A landscape with many valleys, sampled at points; each row gives a point and its height.
A ball rolls from a point to whichever of its 2 nearest points has the largest drop for the distance, and stops where none of them is lower. Distance is the straight distance between rows; heights are no part of it.
z_623: [117 124  87  90  87  90 101  90 112  99  95  85 105 104  95 107  48 126
 120  88]  (h 690)
z_585: [ 99 115 134  88  85  93 121 106  91 117  79  97 115 128 106 102 116 131
  78 112]  (h 497)
z_51: [114  99 104 102  84  87 117 108 121 110 108  97 111 112 101  80 119 116
  84 133]  (h 342)
z_600: [103 109  88 122  87 114  73  73 119  87 100  98 113  70  64 122  77  81
 112 120]  (h 440)
z_850: [100  98 108 105 100  71 113 124 107  92 107 101  92  98 116  85 107 143
  79 115]  (h 510)
z_62: [ 92  96  76  86  94 104 102  88 120  84 124  97 117  83  82  99  87  83
 112 118]  (h 474)
z_953: [ 91 102 127  88 101 112 100 105  56  97  97  98 105 111 100 102 118 107
  68  95]  (h 642)
z_887: [101  89  92 104 110  98  85 115 107  87 106  91  74 112  97 104  81 121
 101  78]  (h 621)
z_517: [106 111  90 102 114 103 110 103  82 104  89 120 116  64 114  97 113  72
 100  83]  (h 702)
z_770: [103  98 144  69 103  97 119 105  63 117  94 101 106 115 119  92 109 125
  53 144]  (h 579)
z_289: [110 134  99  80  87 107  93  88 120 102 102 117 103  56  97  91  95  95
 112  89]  (h 486)
z_673: [111 115  89 102  86 101  85  94 125  99 104 109 109  81  84 109  80  98
 111  87]  (h 443)
z_520: [ 96  87 117  99 124 102  98 107  89 109  97 107 111  85 119 106 136  70
  79  99]  (h 867)
z_375: [ 89 104 121 109 110  98 114 112  93 100  85 106  81 102 115  88 143 116
  63 118]  (h 350)
z_838: [105 106  74  96  99  96 104 102 103  88  92  91  85 114  90 100  66 126
 114  79]  (h 662)
z_409: [126 102  88  78  99  88 122 106 100 109  98 113 116  78 116  66 105 116
  89 118]  (h 681)
z_619: [ 94  85  91  82 105  96  98 109  98  84 132  95 106  98 103  94 101  97
  98 100]  (h 585)
z_323: [ 87 111  89  78 114 118  96  94  87  94  97  85  94 114  94 113 119  80
  94  82]  (h 292)
z_264: [ 88  74  85 114 102 106  99 110  82 100 110 112 103 112 100 104  89  78
 128  78]  (h 834)
z_149: [100  77 103 141 102  96  79  97 124  98  88  97 100  94  80 115  89  99
 116  82]  (h 418)
z_634: [102  90  98  78 126 102  92  97 110 101 107 103 108  69 113 100 122  66
  94  90]  (h 852)
z_550: [ 99 135  86  73 108 117  99  89 102 102  95 102  98  88  99 108 118  75
  92  88]  (h 246)
z_536: [ 95 108  73  76  94 118  88  76 102  87 103 104  86  84  83  96  66  93
 140  83]  (h 599)
z_112: [107  97  79  92  86  93 106  86 119  87 119  92 124  75  78  85  88 101
  99 148]  (h 431)
z_972: [129 138  94  76  96 104 135 116  92 122  95 103 101 110 121  97 100  98
  65 133]  (h 745)
z_936: [121 136 106  75  97 100 115 112 101 119  81 101 117 113 109 120  86 112
  83  96]  (h 721)
z_180: [ 75  99 133  98  89 101 114 114 100 108  83 115 108 125 106 112 121 127
  90 101]  (h 456)
z_526: [107 105  96 116 103  96  99  87 100 105 106 123 118  49 115  95  98  61
 122  86]  (h 671)
z_282: [ 95  88  85 107  93  98 106 107  94  97 105 121 130  89  93  95  95  87
 122  87]  (h 860)
z_939: [ 97  82  92  92 124 120  93  99  86 105  68 113  82 113  96 109  94  91
 119  63]  (h 685)
z_344: [114 111  90  90  81  87 122  97 126 106 113  92 123 103  90  89  90 105
  95 139]  (h 389)
z_706: [107 118  87  69 110 114 102  97  78 112  78  94  82 151  96 119  69 111
 116  82]  (h 734)
z_376: [ 90  54 110 131 106 109  91  86  89 106  93 104  74 137  99  93  95  74
 144  87]  (h 539)
z_616: [101  99 105 122  95  92 107 106 112 105  98  95  94 102 103  76 140 105
  80 117]  (h 278)
z_878: [130 147 105  73  81  93  87  85  98 112 111  75 112 106 108  98  83 110
  89  97]  (h 343)
z_382: [ 60  60 100 135 110  91 106 100  84  87 105 102  84 110 108  98 102  93
 134  89]  (h 766)
z_584: [ 84 111 157  84  95  97 125 104  74 113  84 103 108 124 120 106 108 137
  68 131]  (h 535)
z_290: [117 135  99  92  90  81 117 107 108 111  87  82 121 121 108 113  65 125
 103  94]  (h 709)
z_439: [124 124  99  89  84  89  86  85 127 100 112  75 109  99  88  97  90 113
  89 107]  (h 305)
z_525: [140 124  93  74  84  99 116  97 116 128  93 118 108  75 112  71  97 110
  94 122]  (h 657)
z_853: [122  96  97  93 103 100  90 123  90 106 131 120  97  83 125  88 122  79
  69 116]  (h 115)
z_99: [131 108  88  95  84  99 106 101 123 119 112 133 115  62 105  79 103  89
  97 121]  (h 631)
z_407: [ 98  93  86 128 100  99  93  80 103  90 109 102 115  61  92 101  82  68
 126  93]  (h 632)
z_357: [123 151 108  72 104  96 129 111  93 126  83  88 112 116 128 115  80  97
  72 121]  (h 732)
z_481: [107  98  82 112  85 126  67  67 107  96  96 102 103  93  59 117  58  87
 139 110]  (h 495)
z_95: [ 89 104 104  97  97  93  88  90 119  97  91  70  90 131  82 104 104 127
 109  88]  (h 416)
z_404: [ 78  57  97 128 103 104  90  83 119  87  86  92  64 126  75  97  81 110
 135 111]  (h 595)
z_765: [ 98 102  98 126  96  89  92 103 131  94  97  91 101 104  79 111  99 114
  97 102]  (h 327)
z_959: [ 90  72  93 103 113 121  83  90  87 101  95  96  65 142  93  99  97  70
 131  83]  (h 455)
z_467: [ 97  85  70 121  99 112  89  88  99  88 107 107  93  87  79 106  66  75
 135  91]  (h 583)
z_684: [107  93  94 122 108  85  90 119 100  96 130 105  98  80 117  87 118  81
  84 111]  (h 227)
z_235: [101 108 119  90 108  87 111 120  85  93  90  92  92 105 116  96 106 140
  65 100]  (h 465)
z_14: [ 88  91 114 122  96  83  92 120  93  84 130  98  86 103 115  94 119 105
  83 109]  (h 321)
z_18: [132 124 111  89  89 104 113 101  77 121  84  86  95 114 112  79 120 116
  56 124]  (h 383)
z_516: [ 97  86 113 128 119  91 100 123  93 102  84 112 100  88 114 108 117 100
  90  73]  (h 320)
z_172: [105  84 100 138  89  89  86  94 119  89 115  92 117  76  80  90 104  94
  95 119]  (h 563)
z_125: [ 90  70 100 156 104  88  87  96 115  87 100  96 111  81  82 116  88  94
 111 114]  (h 503)
z_85: [ 67  95 115 136  95  89  96 106 120  92  94  99  86 109  95 106 116 119
 102  93]  (h 212)
z_609: [ 99  94 112 100 104  99 109 121 107 109  87 115 113 101 106 106 121 108
  83  94]  (h 394)
z_386: [126 141 116  86  82  93  96  98  85 113  98  76 110 123 106  94 109 116
  74 107]  (h 369)
z_458: [ 79  83 120 126 125  87 117 109 106 108  94 106 106  92 127 109 140  77
  98 101]  (h 871)
z_246: [116 119  88  78 104 113 110 102 105 112 103 114 106  78 111  88 125  73
  81 110]  (h 299)
z_423: [101 100  82  88 114 107 100 111  87  89 100 116 100  73 109 104  92  92
 104  77]  (h 679)
z_978: [ 71 100 128 105 113  98 104 117  90  89  84 104  75 105 114 108 121 129
  72  98]  (h 413)
z_610: [ 82  92 109 104 100  84 102 118 110  80 107  85  81 112 109  98  92 141
  96  97]  (h 565)
z_577: [ 67  91 137 114  93  96  83 110  94  85 123 105  71 112 123 105 119 113
  90  95]  (h 407)
z_244: [ 79  70 107 123 102  96 101 105  85  92 100 102 110 104 105 102 114  89
 118  81]  (h 806)
z_457: [ 93 102 112  83  96 111  96 117  75  95 117  94  95 125 103 115 106 101
  85  91]  (h 638)
z_377: [ 57  65 103 130 100 103 101  94 101  82  95 103  58 130  99  94  92 112
 136  99]  (h 692)
z_865: [ 93  90  85 102  83 114  81  69 109  98 105  92 119 110  63 110  85  86
 135  99]  (h 541)
z_927: [ 98 105  90  80 116 116 101 104  74 100  70  99  83 123  90 114  91 115
 100  71]  (h 714)
z_825: [ 85  78 112 144 125  78 113  96 111  99 109  92 108  88 116 118 116  68
 115  98]  (h 854)
z_459: [102 109  95  65  96 105 109 110  75  89 122  94 108 107 107  94  97 101
  86  95]  (h 615)
z_565: [ 78  70  82 103 108  90 102 104 115  82 121  99 104  96  88 102  92  97
 114 110]  (h 533)
z_339: [121 111 100 108  82 105 112 102  92 121  96  91  88 112 108  67 140 108
  71 125]  (h 339)
z_42: [ 98  96  74  80 114 117  95  96  98  96  90 117  88  88  99 105  79  84
 129  69]  (h 643)
z_343: [117  98  88 120  82  97  98  95 114 100 116 118 125  60  86  87  95  85
 105 124]  (h 600)
z_364: [ 95  81  74 114 105 118  92  87 103 101  94 101  84 126  75 109  83  80
 136  88]  (h 526)
z_225: [ 72  82 124 144 114  92  95 108 106  98  84 104  81 103 118 113 117 101
 106  77]  (h 340)
z_944: [ 94  83  98 113 123  92  95  91 106  99 108  95 111  77 112 100 114  67
 111  86]  (h 835)
z_734: [107 124  95  54  92 109 108  92  95 101  99 114 111  74 108  94  90 103
 105  87]  (h 519)
z_33: [ 84  83  98  93 113 111  83  87 103  97  98  82  87 129  88 111 114  81
 115  79]  (h 365)
z_241: [109 122  93  93  89  95  75  79 113 101  96  72 102 111  79 106  97 118
 106  79]  (h 355)
z_239: [106  95 133  75  98 113 107 100  55 111  98 106 111 107 102  85 128 108
  57 124]  (h 617)
z_144: [108 109  83 124  85 102  80  89 119  92 102  89 108  96  61 121  75 106
 109 107]  (h 392)
z_659: [104 104 105  66 109 107 109 113  72 101  92  88  85 139 112 121  60 119
 102  87]  (h 753)
z_132: [ 83  75  97 107 100 101  87  85 120  89  94  78  88 120  70 103  92 112
 124  98]  (h 498)
z_576: [ 95 109  81  68  93 102 100  86  96  88 117 103 105  73  96  87  77  99
 123  88]  (h 557)
z_49: [134 106  96  80 105 119  98 104  90 124 109 131  93  70 124  85 121  75
  70 124]  (h 235)

For each start below, name the point where the ball stops.
z_239 => z_516
z_264 => z_439
z_457 => z_616
z_936 => z_616

Call two points neighbours if one is among the 2 nearest of the other. Go from one point of each pair to the other, from neighbour to neighbour, staying as low as possible. Name the highest point that can't be avoided.
z_616 and z_550 => z_978
z_85 and z_516 => z_225
z_550 and z_853 => z_246
z_616 and z_439 => z_18
